Each row is a point on a tangle of strands that fork, close into loops and nearly touch. The rows are in no order.
Two points are linked if the straight distance between their rows is under 65.8. Some points are linked to none.
Z320: -12 -5 6 37 -6 -3 16 9 22 -16 -1 -11 1 6 -9 -13 -18 -20 -17 -29 -9
Z672: -8 -8 -15 16 -44 -12 -18 -1 -25 9 22 24 -23 9 -6 13 2 7 13 8 7
Z835: 18 -1 -5 -44 18 76 18 12 -29 -4 -3 17 -6 -16 0 -6 12 -3 23 12 -7
Z591: 10 -17 -31 -55 20 51 12 21 -13 47 -28 -8 28 -4 22 18 -16 -8 45 54 -15
Z566: 15 -18 27 -15 62 16 -5 -12 -3 -1 -18 -1 34 -17 2 11 3 4 -31 27 19
Z793: -33 -4 0 39 -22 -23 5 9 -4 26 -8 9 -13 7 -17 -6 -21 -16 -5 13 8
Z219: -36 3 -9 36 -42 -32 36 -7 15 5 29 7 -7 27 -31 -11 -21 -24 -6 -5 -25
Z400: 3 -9 -12 -52 22 39 -4 4 -25 22 -5 30 16 -17 -14 17 5 -2 10 33 -12
Z560: -26 36 -11 -29 -18 -7 -3 20 -11 29 19 15 9 -5 -2 -5 -7 -21 -1 28 14
Z182: 1 4 -31 -3 -37 19 8 37 -26 31 1 -6 -11 4 29 -9 -11 -23 33 20 4
Z189: -31 3 36 31 -18 -73 21 -30 28 -15 44 -29 -4 31 -7 11 1 6 -4 -2 -4
Z940: -4 4 6 26 -28 -24 -10 -5 0 -8 32 -3 6 5 8 3 -1 -1 -20 -10 -5
Z135: -13 20 0 25 -29 -32 29 -34 17 -13 35 11 -22 27 -10 -18 -4 -16 -9 -15 -11
Z854: 17 18 12 -18 34 -25 6 -24 42 -9 -19 -11 11 6 -1 -31 9 -11 -27 -26 4
Z665: -2 4 -17 47 -39 -12 19 -22 -7 -5 23 20 -29 19 2 -12 -8 -11 -3 1 -2
Z194: 6 18 13 -23 29 2 4 -2 13 -2 -4 -3 24 -9 -2 -18 4 -1 -32 -3 4
Z399: -41 -8 -17 29 -56 -23 18 18 5 10 20 -9 -4 12 -28 -2 -22 -18 19 -10 -38
Z488: 20 -11 -39 1 11 49 16 17 -25 24 -34 13 20 -2 23 -10 -18 -9 3 32 -4
Z959: 10 2 3 6 15 53 19 18 9 -28 -17 -14 8 -18 6 -19 -7 3 -10 -27 -5
Z547: 37 -8 -2 3 5 17 -3 -11 4 -33 6 -4 12 -8 18 -6 6 12 -18 -31 -12
Z637: -16 -6 -23 -2 -18 19 -17 42 -5 42 -20 -16 36 -10 10 15 -17 2 3 30 -11
Z632: 26 13 8 -33 34 -11 -12 -21 -30 -29 31 26 -7 -7 12 24 31 13 4 21 26
Z104: 8 13 -17 -42 18 14 1 -10 -15 19 2 42 9 -1 -8 1 7 -16 -8 39 8
Z576: -4 22 -3 -4 -7 -6 9 -6 30 -12 10 3 -1 2 -11 -24 -3 -12 -21 -36 -14
Z487: -3 -22 5 42 -20 -22 1 -13 18 -35 11 -13 -24 5 -17 0 8 3 12 -57 -27
Z527: 11 -11 -48 12 -12 60 13 39 13 27 -42 -21 25 -6 17 4 -32 17 34 6 -33
Z830: -7 1 18 9 -1 -69 -6 -36 52 -7 -6 -31 -4 35 -16 -14 11 9 6 -34 -11
Z745: 9 -23 2 -26 40 55 3 10 -39 11 -23 19 11 -14 -4 15 2 -5 19 42 13
Z202: 0 14 20 -3 8 -25 -15 2 -22 -11 25 5 -2 -4 12 20 8 10 -12 18 37
Z749: 18 12 10 -29 9 -48 -33 -39 25 -12 -2 -10 -5 10 -1 9 31 26 3 -28 3
Z683: -38 -11 29 45 -16 -59 35 -16 25 -13 28 -31 -1 22 -33 -3 -9 -14 -3 -19
 -14
Z769: -23 -15 -30 11 -50 5 -1 33 1 35 -18 -5 -14 4 -8 -1 -20 -13 42 -6 -21
Z143: 12 -7 -30 -16 -1 67 9 16 -22 14 -26 16 -23 -13 0 -13 -1 -1 34 4 -9
Z741: -1 -2 7 13 -9 1 -14 17 -23 -6 18 -3 8 -13 13 8 -4 -1 -14 12 17
Z580: -14 28 29 5 9 -80 8 -36 52 -3 -2 -46 -4 49 7 -12 12 -3 11 -9 13
Z930: 7 -17 -6 -31 30 65 17 31 -29 19 -28 -9 23 -11 10 20 -9 -8 30 52 -5
Z596: -6 30 31 7 -11 -58 25 -36 15 -27 45 -17 -33 33 22 -1 14 -1 7 -14 21
Z419: -19 -4 -5 -16 -1 8 -15 33 -23 37 -8 1 24 -16 4 18 -9 -8 -6 45 20
Z233: -24 -17 -7 26 -37 -6 -15 7 -10 3 11 7 -27 -3 -23 9 0 9 13 -20 -15
Z377: 20 -17 27 -32 58 46 -4 -2 -35 -25 -2 6 -11 -20 2 16 21 9 13 19 21
Z342: 31 4 3 1 14 -39 -12 -45 20 -15 8 4 18 11 16 -2 9 14 -35 0 10
Z136: 13 -15 -30 -11 13 29 2 29 -31 39 -18 3 25 -1 36 6 -16 -16 17 59 13
Z277: 9 15 39 7 33 -38 2 -8 12 -23 -10 -50 -6 16 22 -14 15 -10 -4 -8 39
Z799: 31 2 21 -37 38 -25 -27 -31 6 -15 -5 -6 3 -1 7 13 29 18 3 -4 13
Z874: -28 14 18 -17 -12 -2 -19 9 -1 9 6 6 -20 -10 -27 6 11 12 2 -19 4
Z108: -16 -11 9 6 4 7 -10 19 18 9 -21 -6 15 -19 -20 0 -12 10 -18 -19 -8
Z766: -11 5 -22 -4 -33 -1 -16 12 2 20 11 16 21 -2 -8 -1 -12 -1 -13 2 -18
Z164: 11 23 -16 -8 -22 2 3 -17 -14 -12 29 30 -17 3 9 -4 14 -2 -7 -7 2
Z712: 3 -13 -34 -55 6 43 1 16 -7 41 -18 15 41 -5 -3 16 -3 -1 15 39 -31
Z206: 25 -6 -2 17 18 -15 -7 -26 -4 -4 -2 20 2 3 7 -8 -2 8 -34 8 18
Z304: -29 -32 23 42 -20 -20 -12 12 5 -3 -5 -11 -10 -6 -28 9 -8 8 -2 -28 -10
Z462: 21 -17 23 -15 41 74 12 16 -29 -27 -18 -9 8 -27 8 17 1 21 14 11 4
Z912: 27 -6 19 -47 62 -6 -9 -26 -3 -10 2 13 25 -7 -3 15 22 4 -17 19 8
Z734: -6 3 -4 24 -11 29 18 23 1 -10 -12 -5 4 -5 1 -25 -19 -18 -14 -11 -7
Z267: 6 4 -16 -5 -15 28 -6 1 11 -9 -9 19 -24 -15 -22 -11 15 12 2 -41 -28
Z413: 7 -3 7 -5 19 75 22 29 -13 -19 -28 -12 -2 -24 2 -6 -7 13 12 -1 -8
Z890: -7 1 -24 -25 -6 46 -3 16 -1 20 -21 23 -8 -16 -20 -8 3 4 11 -14 -22
Z886: 5 3 -12 -6 12 41 11 19 -14 8 -16 7 20 -10 9 -11 -9 -18 -9 12 -1
Z759: 39 -23 22 -11 47 27 -12 -15 -16 -33 -7 -5 2 -17 13 14 21 26 2 -10 11
Z396: -13 6 8 -17 24 25 5 23 1 8 -6 -5 43 -16 3 -1 -7 -8 -33 19 4
Z409: -12 7 20 -18 -1 -35 -30 -18 16 -2 5 4 -14 -5 -23 7 15 22 -5 -30 2
Z928: 17 0 -7 1 15 7 -2 -25 32 -16 -22 10 -26 -6 -17 -22 17 8 -4 -51 -17
Z346: -11 17 26 25 -2 -32 17 -24 0 -21 19 -3 -42 17 3 -10 3 -10 1 -15 33
Z926: 14 28 14 -13 5 -61 -3 -40 25 -22 37 -8 -8 35 29 1 11 5 -3 -2 24
Z223: -35 4 1 18 -15 -17 -11 28 -19 37 -8 -3 0 -5 2 6 -13 -12 -9 38 26
Z70: -5 -5 -43 33 -57 2 6 0 -5 14 16 15 -19 11 -5 -14 -12 -14 13 -5 -28
Z273: 10 4 -32 -19 -27 23 -10 17 -28 13 11 20 1 -2 13 5 4 -7 18 19 -3
Z563: 8 -6 15 27 -19 -39 -5 -27 11 -28 23 -10 -15 16 -1 2 4 10 -3 -28 -12
Z681: 4 20 -11 -49 -5 17 -10 4 -11 -8 36 19 29 -12 5 14 16 1 -17 12 -16
Z274: 16 4 13 -12 29 6 -5 -20 4 -10 -16 13 -23 -8 -12 -10 13 9 -6 -24 15
Z624: -23 -31 20 51 -7 -15 7 10 29 -28 -9 -18 -13 -6 -35 0 -9 1 10 -54 -26
Z832: 31 -9 10 22 -1 -48 -21 -42 25 -25 10 -18 7 18 19 0 10 18 -15 -29 2
Z694: -30 -13 -10 25 -8 14 -2 32 14 36 -40 -3 14 -11 -22 -10 -26 1 -16 7 -6
Z370: 15 -6 7 -29 29 22 -11 -1 -46 -11 12 26 -5 -17 1 26 15 4 7 26 26
Z954: 27 28 -3 -25 7 -13 -3 -25 -13 -29 41 20 -7 2 25 6 22 4 -7 2 13
Z381: 5 29 21 -1 6 -52 -16 -16 1 -26 45 -12 3 14 27 20 11 6 -16 12 30
Z957: -12 8 32 12 10 -20 -5 -1 -17 -7 6 4 -32 -6 -2 -2 4 -3 -2 9 40
Z600: -16 -19 -27 25 -18 33 -6 42 5 29 -36 -15 17 -6 -1 4 -27 12 21 4 -18
Z426: 9 -2 -5 39 -6 -8 6 -16 -6 -11 -12 25 -24 8 -1 -18 -6 -6 -17 -13 11
Z686: 5 12 5 -4 -1 -39 -7 -25 51 -19 -3 -13 8 14 -5 -19 5 -3 -14 -44 -16
Z836: 3 -9 -51 6 -43 34 1 32 -1 22 -17 3 -13 -1 9 -5 -18 1 42 -7 -35
Z167: 25 -25 -45 -10 -7 64 11 18 -3 29 -44 -3 15 -13 12 19 -14 32 50 18 -41
Z965: 14 27 29 -5 25 -65 -6 -31 31 -12 -22 -37 -13 37 28 -10 22 -3 7 -1 31
Z891: 15 -10 -51 -12 -47 25 -15 11 -19 28 5 15 -13 -4 12 6 3 11 34 4 -28
Z78: -4 30 -16 -29 0 -13 -3 -1 -16 13 30 36 11 2 6 8 4 -9 -14 42 17
Z805: 4 -4 41 18 28 -16 -2 7 11 -23 -11 -42 8 -11 21 -9 4 0 -25 -12 26
Z778: -46 18 24 8 -25 -48 6 -4 12 10 31 -6 -8 12 -19 5 -7 -1 -17 3 5
Z601: 2 -10 7 -9 15 15 -16 -5 -4 9 -20 22 6 -19 -20 5 4 18 -11 -6 6
Z133: -15 -9 29 45 -1 -37 26 -3 17 -27 9 -32 -11 13 -8 -15 -5 -24 -13 -26 1
Z339: 14 -13 24 18 38 4 -9 3 -2 -11 -17 -17 20 -19 12 8 2 8 -32 10 23
Z401: -34 -23 -4 38 -29 2 5 33 -6 26 -18 -10 -18 3 -23 -3 -25 -17 24 2 -6

A fork is a point with three links, a tip a point with one. Leave the first point through the second and follow the links. Name the first fork or tip that comes.
Z580; Z965 -> Z874
Z409; Z749 -> Z686
Z600; Z637 -> Z182
Z835; Z143 -> Z600

How many points has the smallest loop of links through each point below? Write none if it is on no loop.
Z686 -> 8
Z957 -> 6
Z745 -> 5
